A landscape with many peaks, sampled at points; each row gives a point and its height.
From any point a climber steps to the highest of the 3 points nearest to it. It stops when none of these is higher. Distance is the straight distance between rows; heights are no part of it.
z200: [127 114 136 173 129 122 134 135 175 133 140 127 132 116 131 112 133 132
 125 127 143]  (h 764)
z152: [127 160 136  58 136 121 130 127  96 144 104 125 117 160 104 152 123  95
 145 158  94]  (h 573)
z709: [135 151  80  64 103  81  78  91  10 114 167 141  97 152 145 168 146 177
  70 103 139]  (h 374)
z931: [122 153 146  64 149 122 133 141 106 137  86 114 115 159  91 157 112  83
 155 159  82]  (h 515)
z986: [103 116 149 142 148 159 141 144 175 147 115  99 130 132 137 123 117  93
 152 160 118]  (h 585)
z628: [143 158 114  39 122  99 122 115  58 124 131 132 105 171 115 139 100 117
 108 156 109]  (h 677)
z821: [137 119  97 219  76 109 139 100 126  95 161 150 184  75 194 101 188 210
 100  60 194]  (h 530)
z794: [127 134  99  79 108 115 116  99  83 136 146 142 121 147 136 137 133 133
  97 141 130]  (h 684)
z591: [138 117 129 190 117 108 129 134 170 122 141 145 147 111 137 101 143 154
 128 110 157]  (h 450)
z621: [136 123  85  86 103  94 111  89  59 116 162 143 104 143 144 144 127 160
  75 115 139]  (h 513)
z579: [130 116 148 204 127 150 118 157 184 119 139 143 168  91 134  98 140 148
 154 115 160]  (h 657)
z600: [138 170  91  48 109  74  75  95   9 120 151 140  93 168 138 165 135 163
  82 112 125]  (h 172)
z812: [120 150 131  75 127 127 121 122  96 140 108 127 126 147 111 148 131 105
 130 156 108]  (h 658)
z843: [104 122 146 102 146 140 150 140 133 124  88 101 126 141 116 133 103  93
 149 169  94]  (h 279)
z100: [162 125  90 140  76  87 103 118  98 123 186 157 145 105 161 112 166 185
  88  57 170]  (h 595)
z147: [109 129 152  85 162 141 154 155 137 125  77 107 120 153 109 130  89  79
 171 172  72]  (h 610)
z632: [145 119  89 113  96  96 107 106  99 135 181 147 123 124 148 124 152 168
  84  82 156]  (h 390)
z981: [ 94 117 166 142 170 191 142 158 174 150  75  91 129 140 123 137 107  71
 196 163  96]  (h 747)
z479: [135 132  87  78 104  89 100  91  37 104 158 143 103 144 139 151 127 166
  69 110 138]  (h 456)
z338: [104 126 151 101 157 145 156 147 141 128  88 103 125 147 123 126  98  86
 163 177  87]  (h 798)
z713: [130 119 156 196 138 158 121 157 190 131 136 129 153  97 128 109 134 127
 153 127 148]  (h 744)
z279: [138 119 121 158 128 124 137 118 142 120 142 131 122 110 117 122 143 150
 102 113 144]  (h 586)
z738: [135 112 151 223 131 164 131 156 189 109 130 140 169  83 137 100 139 147
 166 121 167]  (h 453)
z33: [116 147 122  79 122 130 119 117  94 143 116 129 121 145 117 149 134 114
 119 148 115]  (h 645)
z678: [117 141 155  55 168 124 140 152 122 139  76 106 101 160  82 153  89  64
 169 158  61]  (h 757)
z617: [133 128  89  80 105  99 110  90  56 114 156 142 106 147 140 143 123 157
  77 124 134]  (h 482)
z798: [118 119 152 173 144 150 126 150 189 146 134 115 139 111 131 114 127 114
 145 134 138]  (h 607)
z552: [136 118 128 185 122 112 133 132 169 125 141 139 139 112 134 103 140 148
 119 116 151]  (h 663)
z48: [112 120 136 128 136 136 145 124 137 123 111 108 121 125 116 130 121 118
 116 148 119]  (h 362)
z978: [111 118 137 142 136 139 149 128 157 132 119 107 121 126 127 125 119 113
 122 152 124]  (h 594)
z745: [111 119 154 166 149 159 129 147 187 151 127 105 132 116 133 119 123 105
 150 144 128]  (h 454)
z659: [121 131 101  90 111 122 112 105  93 141 147 140 119 140 133 136 143 135
  95 131 136]  (h 715)
z128: [156 134 106 165  95 113 123 121 112 104 166 157 152  87 150 101 171 193
 105  63 166]  (h 634)
z568: [151 130 101 195  82 112 135 107 113  92 161 156 172  78 176  98 181 208
 103  64 178]  (h 622)
z429: [125 117 133 160 130 126 140 125 167 131 132 121 124 117 129 116 130 131
 114 131 137]  (h 739)
z236: [100 126 150 112 158 156 153 150 156 136  91  99 128 148 132 125 102  81
 172 179  90]  (h 503)
z400: [130 137  97  71 109 108 116  97  69 127 147 143 112 152 138 136 121 139
  89 141 125]  (h 615)
z286: [ 99 121 148 119 150 154 153 141 156 139  95 101 127 142 132 124 107  90
 154 172 100]  (h 524)
z894: [128 108 141 222 118 156 122 151 179 110 138 146 182  85 144  88 149 161
 155 109 176]  (h 737)
z420: [157 129 101 139  92 103 108 121 106 121 174 155 142 101 149 109 167 180
  95  63 163]  (h 656)
z587: [133 147  94  66 110  91  91  95  22 109 146 138 102 154 130 158 123 160
  74 119 128]  (h 339)
z806: [159 132  99 156  84 103 111 123 100 112 175 159 156  89 156 102 171 192
  95  57 170]  (h 643)
z369: [138 161 123  42 132 106 130 122  79 136 127 131 104 172 108 142 105 102
 128 163 100]  (h 311)
z283: [140 158 105  51 116  87 100 103  28 115 135 134  97 168 117 149 108 141
  89 131 118]  (h 724)
z422: [111 135 148  90 147 136 144 139 118 122  84 105 124 141 106 139 109  97
 142 164  93]  (h 420)
z865: [132 126  89  85 102 102 114  93  76 126 161 144 111 145 144 136 130 149
  81 123 137]  (h 593)
z163: [156 132 103 154  94 107 113 123 106 116 175 155 144  93 144 106 169 186
  99  63 162]  (h 777)
z787: [116 133 117 103 123 134 117 113 105 139 132 130 123 129 115 140 146 128
 102 132 128]  (h 774)
z93: [162 119  79 123  80  72 112  98  86 120 191 150 125 121 161 128 152 184
  80  65 165]  (h 398)
z802: [133 118 133 177 125 117 136 130 174 131 139 136 136 114 135 106 138 140
 121 121 147]  (h 804)
z166: [125 119 152 187 137 145 122 152 190 140 139 127 147 104 135 107 133 124
 145 128 146]  (h 606)
z824: [157 129 108 173 103 111 129 118 124 106 154 151 149  93 142 105 168 187
 109  77 160]  (h 698)
z347: [126 122 124 141 132 132 137 119 134 126 130 123 116 114 115 131 138 136
 101 127 136]  (h 549)
z571: [137 124  84  85 104  91 104  90  46 109 163 141 104 141 143 152 129 170
  69 108 142]  (h 478)
z441: [124 106 118 220  91 116 123 119 159 108 145 150 190  93 172  87 164 181
 124  78 183]  (h 728)
z675: [108 129 157  89 171 149 154 158 153 134  80 106 119 157 117 124  89  72
 188 181  71]  (h 344)
z514: [154 116  84 117  87  86 107 103  96 131 186 151 121 124 153 124 153 172
  84  77 159]  (h 402)
z107: [149 122 115 196 103 105 134 120 144 103 143 155 155 101 149 100 162 184
 116  85 166]  (h 641)
z115: [128 118 132 162 131 122 143 125 162 127 133 124 123 116 123 115 131 137
 115 129 141]  (h 731)
z190: [129 112 141 211 120 146 118 154 180 117 140 143 177  88 142  91 145 154
 151 111 172]  (h 780)
z556: [140 166 124  25 149 109 142 130  87 143 126 127  90 177  93 152  99  80
 144 164  84]  (h 349)
z119: [107 118 137 125 140 141 150 128 142 126 108 105 124 129 118 128 117 108
 121 155 117]  (h 354)
z341: [117 148 144  72 142 125 132 139 106 133  85 115 126 150  97 149 115  88
 148 155  89]  (h 518)
z449: [139 158 116  46 122 106 126 116  69 131 132 137 109 166 116 137 105 115
 118 161 106]  (h 542)
z605: [112 134 118  95 122 135 116 112 104 138 127 128 121 132 117 143 144 129
 107 136 126]  (h 772)
z852: [125 157 143  31 166 116 139 139 110 153  98 114  87 176  81 168 103  62
 165 161  62]  (h 458)
z113: [136 115 163 210 151 173 132 160 199 124 121 122 148  93 126 120 124 118
 165 132 146]  (h 770)
z711: [138 156 107  48 118  93 113 105  45 115 134 137 104 167 114 142 101 126
  96 144 114]  (h 741)
z861: [133 124  90 106 102 107 109 105 100 140 172 145 118 129 140 130 150 158
  90 102 146]  (h 275)
z359: [133 117 165 206 153 177 133 160 200 130 123 118 145  96 126 119 119 115
 165 131 142]  (h 755)
z6: [141 163 121  26 137  99 131 123  66 130 132 129  96 176 102 144  96 102
 120 160  97]  (h 735)
z910: [133 163 132  48 135 113 131 126  91 144 114 129 111 166 104 154 116  91
 144 160  93]  (h 525)
z548: [141 160 115  41 122  90 115 112  43 120 129 130  98 174 106 145  97 121
 101 143 109]  (h 727)
z102: [129 116 136 206 115 131 114 146 178 123 141 145 174  96 146  87 146 151
 140 105 165]  (h 648)
z980: [112 117 146 160 143 147 131 144 185 146 128 111 130 119 134 119 124 108
 145 145 132]  (h 624)
z360: [130 111 171 203 158 189 142 156 201 132 106 107 134 101 123 127 110 103
 172 134 131]  (h 443)
z740: [122 118 129 140 134 130 141 122 141 126 123 115 116 117 116 129 129 128
 109 137 130]  (h 449)
z995: [120 148 150  38 170 115 139 142 116 151  88 110  87 174  76 168  98  57
 166 157  59]  (h 543)
z463: [144  93 170 231 144 184 154 162 236 133  95 124 157 102 142 120  97  92
 189 140 132]  (h 477)
z481: [122 149 152  52 161 119 136 146 112 144  82 112 103 168  81 161 101  69
 165 157  69]  (h 695)
z664: [134 138  81  77 106  87  91  89  24 106 169 142 102 141 145 162 142 179
  67  96 143]  (h 399)
z94: [132 127 115 137 123 131 121 118 120 127 147 136 118 108 113 127 150 154
  97 105 143]  (h 676)
z309: [138 113 121 203 100 106 127 123 157 110 140 154 167 105 151  95 158 175
 124  93 168]  (h 536)
z793: [132 114 141 193 125 126 118 146 184 130 140 141 156 107 139  96 140 143
 138 118 158]  (h 317)
z325: [130 116 141 202 118 136 115 149 182 118 142 145 171  96 140  92 145 151
 148 112 165]  (h 706)
z447: [154 128 109 188  96 109 135 116 124  99 153 159 159  91 155 101 170 196
 110  73 168]  (h 655)
z140: [160 128  93 143  83  99 106 122 102 121 178 155 145  98 153 111 168 185
  94  58 168]  (h 611)
z417: [156 132 105 160 101 112 120 123 113 113 165 154 144  92 138 104 166 184
 104  71 162]  (h 713)
z13: [150 124  94 129  93  99 104 115 103 132 180 153 133 111 146 115 161 175
  89  70 161]  (h 576)
z188: [124 129  93  84 106 109 112  96  78 134 153 145 114 145 144 136 132 143
  89 131 134]  (h 659)
z216: [137 170  82  42 103  64  72  93   5 123 168 144  89 165 154 166 143 173
  78 114 126]  (h 84)
z312: [118 130 112 105 113 130 113 111 106 141 147 133 121 124 120 135 150 140
  96 117 137]  (h 746)
z87: [116 148 137  76 133 128 126 129  96 139  98 123 124 149 104 150 126 100
 135 154 101]  (h 631)
z555: [141 118  80  96  99  87 113  88  62 114 175 144 105 138 149 144 135 173
  66  97 147]  (h 444)
z663: [134 117 134 191 119 118 125 141 179 126 141 141 153 109 140  97 141 145
 132 113 156]  (h 289)
z138: [112 132 158  72 183 143 153 164 146 132  74 108 103 159 101 129  80  62
 188 178  56]  (h 545)
z412: [138 128 111 138 114 120 113 116 116 128 157 143 124 105 122 120 160 163
  95  87 151]  (h 288)
z58: [113 136 158  53 186 133 145 161 137 139  74 105  87 165  78 142  74  52
 179 166  46]  (h 725)
z79: [113 145 151  38 180 120 140 148 125 151  80 107  84 171  71 164  90  52
 170 158  52]  (h 681)
z862: [141 103 175 214 157 189 154 158 219 126  97 110 139 103 130 125  97  95
 179 141 128]  (h 278)
z626: [149 118  80 114  92  85 109  98  86 125 186 148 115 130 155 133 149 173
  80  84 158]  (h 404)
z114: [152 123 111 188 102 107 134 118 134 104 148 153 149  98 146 102 164 183
 114  87 163]  (h 669)
z92: [111 143 134  89 130 135 125 126 105 132  99 115 128 138 106 146 131 109
 125 151 108]  (h 664)
z61: [110 121 161 172 154 175 132 153 191 147 117 101 133 114 129 124 120  98
 161 141 129]  (h 532)
z176: [112 137 155  47 183 130 139 157 134 143  76 106  88 167  76 150  78  51
 175 161  47]  (h 726)
z979: [121 124 123 134 129 136 131 119 122 130 127 122 116 114 110 134 140 137
 101 126 136]  (h 642)
z142: [131 139  98  66 108 106 116  98  64 125 144 143 112 156 135 138 119 138
  93 143 126]  (h 608)
z192: [104 120 144 117 147 147 155 136 148 129 101  99 127 136 127 129 110  97
 144 168 105]  (h 471)
z25: [125 148 115  64 115 119 121 111  82 141 128 136 121 154 125 141 131 117
 115 156 115]  (h 520)
z543: [134 160 137  26 161 113 145 134 101 151 117 120  83 179  84 166 103  73
 158 163  71]  (h 371)
z191: [122 144 111  75 115 124 117 110  89 143 130 136 121 146 127 143 133 124
 109 148 121]  (h 660)
z648: [122 126 119 125 125 134 123 115 118 132 141 128 119 114 114 132 146 141
  99 116 138]  (h 736)
z488: [154 132  99 178  88 110 125 119 107  96 166 157 163  83 160 102 179 202
 104  64 174]  (h 605)
z485: [124 117 145 176 137 137 126 143 189 143 139 123 136 114 133 109 131 123
 138 131 145]  (h 538)
z385: [123 108 137 221 110 148 122 145 177 108 145 146 185  87 149  84 152 164
 152 103 177]  (h 712)
z610: [140 115 124 196 109 105 130 125 163 115 142 151 156 111 145  97 150 164
 128 102 162]  (h 438)
z574: [ 97 119 149 127 150 154 148 140 165 141 102  99 130 139 137 126 112  91
 154 169 107]  (h 541)
z345: [121 142 106  76 112 120 115 103  86 140 137 141 123 147 132 139 134 129
 104 144 126]  (h 734)
z559: [147 125  98 126 101 110 107 117 108 133 174 148 126 110 135 121 160 167
  92  80 155]  (h 753)
z947: [141  97 175 219 154 189 159 159 229 132  92 112 141 106 139 123  93  90
 182 142 124]  (h 128)
z867: [127 119 128 152 130 127 139 120 146 123 131 123 119 113 115 122 136 140
 105 125 135]  (h 609)
z446: [137 143  98  64 109  92 103  96  36 109 142 140 104 156 130 148 112 148
  81 129 124]  (h 519)
z680: [144  96 165 235 137 175 152 158 223 120 104 129 161  91 138 122 111 116
 181 137 148]  (h 544)
z686: [116 137 110  88 118 130 114 111  98 143 133 135 123 137 127 140 144 127
 105 139 129]  (h 803)
z315: [133 112 125 209 103 110 122 130 167 113 144 151 173 102 155  87 154 169
 131  96 170]  (h 668)
z887: [152 118  73 105  92  79 115  92  62 108 188 140 105 131 152 147 145 186
  68  78 158]  (h 388)
z563: [157 123  91 134  85  84 103 114  98 126 185 152 134 110 155 114 162 182
  88  62 164]  (h 590)
z393: [132 116 153 199 135 153 118 157 186 125 137 135 160  95 129 104 134 135
 155 119 155]  (h 591)
z313: [159 127  91 144  74  87 101 119  93 120 182 157 150 101 163 108 166 189
  93  54 172]  (h 587)
z101: [133 119  85  93 102 101 114  92  80 130 166 144 109 140 145 135 134 156
  80 114 141]  (h 510)
z788: [ 95 128 157 111 169 170 145 158 164 143  79 103 127 157 124 130 102  70
 198 179  83]  (h 553)
z273: [134 115 130 166 127 121 141 123 163 127 137 126 127 114 125 114 134 139
 111 123 143]  (h 721)
z647: [142  93 175 229 144 190 153 164 244 141  90 123 155 104 146 115  91  86
 193 141 128]  (h 359)
z439: [135 112 115 214  91 111 129 118 154 106 143 154 182  97 163  92 167 182
 124  80 178]  (h 709)
z368: [ 94 121 159 145 159 177 140 150 174 150 100  93 132 133 133 130 117  82
 176 160 107]  (h 652)
z88: [155 117  76 111  91  78 115  92  76 117 189 144 112 128 156 139 144 180
  72  77 160]  (h 412)
z311: [107 127 137 114 139 136 142 128 123 126 100 110 126 129 110 139 117 111
 123 155 110]  (h 173)
z968: [113 135 158  70 175 136 149 161 136 126  73 109 107 158  94 133  81  66
 179 171  59]  (h 705)
z480: [142 111 167 219 150 178 146 161 207 122 112 122 148  91 127 122 114 117
 172 134 144]  (h 729)
z39: [153 129  97 183  76 109 126 115 102  92 172 158 173  74 180  97 185 209
  98  56 183]  (h 799)
z953: [102 131 157  99 175 159 154 161 162 142  74 108 118 160 122 129  95  65
 204 184  73]  (h 342)
z767: [128 109 112 219  87 109 129 112 152 104 146 150 187  93 178  90 172 190
 120  77 182]  (h 722)
z833: [ 95 121 152 127 153 162 148 148 164 145  99  99 127 145 134 125 111  84
 170 174 101]  (h 527)
z913: [106 115 169 174 161 192 140 156 188 143 103  89 127 111 123 132 110  88
 174 142 119]  (h 563)
z427: [140 159 104  46 118  87 104 104  33 116 134 136 101 171 112 150 102 136
  92 133 115]  (h 769)
z972: [ 99 113 169 164 168 196 144 153 184 145  89  90 128 123 124 135 108  81
 181 148 110]  (h 637)
z394: [121 152 123  69 123 122 122 119  89 142 116 134 124 153 117 145 131 111
 127 156 108]  (h 603)
z511: [133 138  95  68 108  98 108  93  47 113 142 143 107 154 133 143 116 148
  80 131 129]  (h 455)
z265: [113 143 144  82 142 129 134 134 107 135  86 112 128 143 102 146 118  96
 139 156  96]  (h 579)
z755: [140 107 157 232 136 173 142 158 202 108 118 136 169  84 135 113 130 138
 175 129 162]  (h 358)
z40: [128 106 125 213  94 115 121 128 162 110 141 151 184  97 160  86 159 175
 131  89 176]  (h 787)
z515: [135 119  88 101  98 101 110  97  89 136 172 147 112 136 146 133 142 154
  79 107 145]  (h 387)
z225: [135 160  93  54 111  82  79  94  13 115 148 139  95 163 132 162 128 158
  80 117 128]  (h 162)
z160: [121 155 131  66 129 124 125 125  93 144 110 127 120 155 110 150 127 103
 135 155 102]  (h 626)
z949: [141 117  81  96 100  92 113  92  73 122 174 145 109 136 146 139 133 165
  71 106 148]  (h 432)
z90: [118 145 152  60 157 123 135 147 115 136  79 114 112 162  86 151 101  73
 158 155  71]  (h 636)
z772: [145 121 119 173 120 111 138 120 150 114 145 144 129 106 126 110 149 164
 112 102 150]  (h 604)
z582: [131 120 127 158 128 121 139 122 147 122 136 126 122 112 124 119 138 147
 105 119 142]  (h 667)
z294: [130 119 147 191 132 141 117 151 188 134 140 134 155 103 135 100 137 134
 144 123 156]  (h 462)
z24: [114 136 156  61 171 127 144 164 130 134  73 106  99 161  85 143  81  65
 173 164  58]  (h 745)
z413: [147 127 115 156 117 119 130 119 128 116 152 142 126 103 123 115 158 168
 102  92 154]  (h 535)
z23: [131 114 102 224  80 110 134 103 138  99 152 151 186  85 188  97 183 201
 106  62 192]  (h 670)
z246: [113 116 139 146 138 140 143 132 169 139 124 110 125 124 133 118 117 110
 129 152 126]  (h 650)
z531: [125 156 145  48 150 115 134 138 104 149 100 120 108 169  89 160 113  76
 157 158  76]  (h 327)
z694: [135 162 124  45 128 110 129 119  82 139 122 133 111 169 111 144 114 102
 131 163 100]  (h 409)
z370: [136 138  84  74 107  86  89  91  24 110 162 141  98 148 141 163 136 174
  69 104 141]  (h 419)
z308: [115 138 153  79 147 129 137 146 111 129  82 111 121 148  96 148 110  89
 150 160  82]  (h 547)
z289: [117 145 150  69 153 127 137 148 110 130  78 112 118 152  93 148 107  84
 152 158  77]  (h 589)
z154: [ 99 122 147 114 152 154 153 145 153 136  93  99 127 141 130 124 106  85
 164 177  93]  (h 509)
z742: [125 115 134 160 133 128 141 126 168 133 133 119 126 118 130 116 126 125
 118 135 136]  (h 742)
z646: [138 114 110 213  91 105 134 113 146 100 145 155 177  96 170  92 173 192
 118  80 178]  (h 752)
z923: [128 123  98 105 108 118 106 103 100 142 162 143 120 131 136 130 147 147
  88 110 143]  (h 625)
z684: [119 119 164 182 153 173 126 158 194 144 124 112 136 105 126 122 121 108
 158 136 135]  (h 654)
z857: [132 161 136  37 153 112 138 134 101 151 113 123  97 173  93 159 108  80
 155 162  79]  (h 361)
z291: [138 120 160 213 142 166 130 158 196 121 126 128 157  90 130 113 128 130
 165 127 152]  (h 812)
z926: [112 138 123  96 124 134 117 117 103 138 118 125 123 134 112 144 137 119
 114 140 123]  (h 730)
z917: [137 113 132 198 114 119 120 138 177 122 143 146 163 108 143  94 144 151
 134 108 161]  (h 208)
z2: [100 118 160 155 158 183 139 152 180 150 104  92 131 126 129 131 116  82
 177 156 111]  (h 646)
z505: [141 161 108  38 120  86 102 109  35 118 132 130  96 173 106 149 101 130
  94 136 115]  (h 750)
z484: [101 124 152 104 163 156 151 154 153 137  85 103 125 150 128 125  99  78
 181 180  82]  (h 550)
z377: [128 109 135 215 111 134 116 142 174 113 145 147 183  92 150  85 153 162
 146  99 174]  (h 693)
z353: [111 131 142  96 145 137 143 138 119 124  86 105 125 140 107 138 108  96
 138 164  97]  (h 389)
z240: [120 103 176 194 164 199 157 151 205 137  87  91 127 112 121 130  90  80
 182 143 116]  (h 748)
z725: [133 125 106 118 112 122 107 110 111 139 160 141 120 117 128 131 157 152
  94 100 146]  (h 385)
z189: [126 118 159 193 146 168 126 157 194 133 129 120 144  99 127 114 128 116
 159 130 144]  (h 718)
z927: [151 125 109 153 108 118 120 119 115 118 162 151 132  99 130 111 164 177
 100  78 157]  (h 661)
z222: [125 141 105  74 108 115 118 102  79 135 139 142 119 154 134 137 129 129
 106 153 125]  (h 665)
z875: [127 123 124 149 130 130 136 118 138 124 135 125 116 112 115 123 141 142
 101 120 138]  (h 580)
z724: [115 132 157  73 168 133 150 159 133 125  77 108 114 155  98 135  84  72
 173 170  65]  (h 673)
z375: [134 130  95  75 106  99 111  92  59 119 150 142 106 150 139 142 120 151
  79 133 130]  (h 528)
z958: [138 123 118 151 123 122 127 121 129 122 147 139 121 104 119 119 153 160
 102  97 148]  (h 588)
z64: [138 156 109  48 118  97 118 109  51 122 132 136 103 168 115 138 100 126
 103 150 112]  (h 723)
z624: [154 128 111 170 109 113 132 121 126 109 154 151 139  95 135 107 162 179
 111  81 159]  (h 716)
z837: [135 153  89  60 106  81  77  91  11 113 155 140  97 154 138 168 139 169
  76 108 132]  (h 312)
z170: [116 119 143 163 137 142 131 142 183 145 131 112 131 119 134 115 123 112
 136 141 134]  (h 708)
z609: [128 157 138  29 162 115 142 134 108 154 107 118  88 177  85 168 102  66
 158 162  70]  (h 386)
z566: [123 130 102  99 111 122 108 104 101 143 153 139 118 128 130 135 151 143
  93 118 141]  (h 732)
z758: [149 124 115 181 114 110 136 119 141 109 146 147 142 102 135 105 155 173
 113  92 153]  (h 685)
z196: [137 112 171 214 156 181 147 157 208 125 107 112 139  93 127 127 108 107
 173 136 135]  (h 601)
z297: [148 122  77 100  97  81 109  88  49 104 186 143 102 130 148 152 144 185
  65  82 159]  (h 360)
z920: [138 166  99  48 113  81  85  97  18 116 141 136  91 170 124 159 122 153
  85 122 123]  (h 55)
z83: [119 134 118 114 125 130 116 114 110 135 134 127 120 122 115 138 148 135
 100 122 136]  (h 756)
z899: [138 122  93 114 102 110 107 106 104 138 174 146 119 124 138 125 153 159
  88  93 151]  (h 64)
z753: [115 114 132 139 139 135 146 126 144 125 120 111 118 120 121 126 123 123
 112 143 128]  (h 505)
z889: [137  93 178 218 156 194 158 160 241 140  86 111 144 107 138 116  85  79
 190 145 118]  (h 241)
z62: [142 101 171 227 148 180 155 159 224 126 100 123 150  97 135 125 102 105
 182 139 134]  (h 773)
z562: [120 156 142  63 140 120 131 135 103 141  93 123 119 156  98 155 119  90
 145 157  92]  (h 514)
z984: [ 94 118 162 149 162 190 142 153 178 150  89  90 133 134 125 137 112  72
 187 155 103]  (h 687)
z641: [108 127 153  93 163 149 153 154 146 129  81 107 122 152 121 124  94  78
 173 177  78]  (h 623)
z954: [109 129 132 112 132 140 135 122 117 126 109 113 123 126 110 139 130 119
 113 146 119]  (h 255)
z322: [139 149 102  59 112  95 109  99  39 111 136 138 104 162 124 143 108 141
  87 138 122]  (h 632)
z849: [112 105 178 183 168 205 153 156 198 137  83  93 128 115 119 132  92  79
 181 146 113]  (h 675)
z872: [130 110 132 208 109 121 119 137 171 117 140 149 177  99 149  88 153 162
 139 102 170]  (h 653)
z7: [144 118 121 193 110 105 134 122 158 111 143 151 154 107 144  96 153 169
 123  96 160]  (h 529)
z84: [ 92 120 155 129 164 177 146 152 169 150  84  96 131 145 130 132 110  77
 186 170  96]  (h 674)
z226: [128 159 126  52 128 117 127 123  89 144 117 132 117 162 112 149 120 101
 134 163 103]  (h 539)
z726: [111 133 152  87 151 131 143 144 120 124  81 106 126 144 103 138 100  88
 150 163  86]  (h 483)
z288: [132 111 108 224  84 108 135 107 142  97 148 148 187  90 182  91 178 196
 110  69 187]  (h 704)
z317: [113 138 156  49 179 121 137 156 131 144  74 105  91 168  73 154  84  56
 170 159  53]  (h 740)
z237: [147 115  78 101  94  85 113  90  72 119 182 144 109 134 149 141 138 175
  72  93 152]  (h 428)
z554: [138  91 178 228 150 198 151 165 250 145  87 119 156 106 145 114  89  78
 195 141 121]  (h 269)
z86: [117 115 136 162 135 135 138 133 178 138 133 117 127 122 133 117 125 117
 126 142 133]  (h 733)
z679: [128 105 173 200 164 197 154 155 208 134  93  98 129 107 125 132  95  90
 180 141 121]  (h 564)
z198: [113 146 129  86 128 132 121 123  99 139 110 122 127 140 109 149 135 113
 123 149 113]  (h 686)
z14: [111 131 136 107 134 139 136 128 115 127 102 111 126 129 107 140 126 115
 119 148 115]  (h 215)
z184: [115 124 128 126 132 135 137 118 124 124 119 117 120 119 111 135 131 129
 106 136 126]  (h 429)
z392: [111 117 141 156 141 141 137 137 176 140 128 110 127 122 136 119 122 108
 134 147 129]  (h 697)
z157: [109 140 152  38 186 126 140 150 131 150  77 105  79 171  68 164  78  45
 174 158  45]  (h 682)
z960: [104 112 173 174 167 198 148 154 186 142  88  87 130 117 121 136 106  81
 181 145 113]  (h 617)
z213: [156 129 108 161 104 113 121 122 116 110 159 151 140  97 135 106 165 184
 104  75 163]  (h 758)
z830: [132 128 110 125 114 127 112 114 113 138 156 141 118 113 123 125 156 153
  94  99 145]  (h 526)
z534: [ 95 122 155 117 163 169 147 152 162 142  84  98 128 151 131 131 107  74
 186 177  89]  (h 633)
z736: [126 117 167 194 154 176 130 159 195 136 122 114 138  98 125 124 121 106
 162 131 140]  (h 720)
z146: [133 149 105  57 112 100 115 102  56 119 135 139 108 163 128 138 111 132
  96 149 118]  (h 683)
z516: [147 124 106 203  90 106 137 111 133  99 148 153 169  93 166  98 174 192
 114  76 172]  (h 703)
z285: [131 149 108  60 115 111 120 109  72 132 137 141 116 159 129 135 115 122
 106 155 115]  (h 534)
z455: [128 131  98  86 107 113 112  98  88 139 151 143 117 144 139 135 139 140
  89 131 134]  (h 694)
z777: [139 105 172 217 151 185 153 156 220 126 100 115 141  98 131 127 101 102
 177 137 135]  (h 457)
z301: [122 151 150  42 166 117 136 145 117 150  87 114  97 171  79 166 101  65
 164 156  63]  (h 613)
z31: [143 161 116  34 127  90 117 118  49 120 133 128  94 179 100 144  92 116
 103 143 107]  (h 700)
z366: [114 116 167 180 156 182 136 154 190 144 110  98 132 110 124 131 116  99
 167 139 127]  (h 499)
z583: [107 118 163 167 157 185 135 155 186 148 111  96 133 116 129 131 115  90
 168 144 124]  (h 517)
z243: [124  99 175 203 163 201 162 154 219 137  83  98 127 115 131 128  83  78
 185 145 116]  (h 662)
z644: [ 99 117 154 144 154 172 138 150 178 151 109  97 132 129 136 128 119  87
 165 156 113]  (h 630)
z840: [147 123 105 200  89 105 138 111 126  95 152 155 168  88 170  97 179 201
 110  70 174]  (h 666)
z636: [110 114 139 133 141 141 150 132 158 134 111 102 124 129 130 123 115 104
 130 159 116]  (h 508)

For each start below, name the point where the climber stops.
z61 => z291
z7 => z213
z753 => z742
z360 => z291
z583 => z240
z119 => z742
z515 => z686
z830 => z686
z949 => z686
z725 => z686

Call two points neighbours if one is among the 3 nearest of the other. Go from one point of each pair to the other, from neighbour to neighbour, staying as high as possible. Name the lowest point that can't be avoided.
z190, z427 => z279
z198, z345 => z794
z62, z291 => z680
z559, z686 => z13
z190, z40 => z872
z6, z812 => z142
z291, z40 => z393
z213, z163 => z417
z39, z40 => z840
z678, z338 => z147
z240, z678 => z484
z240, z981 => z960
z40, z646 => z767
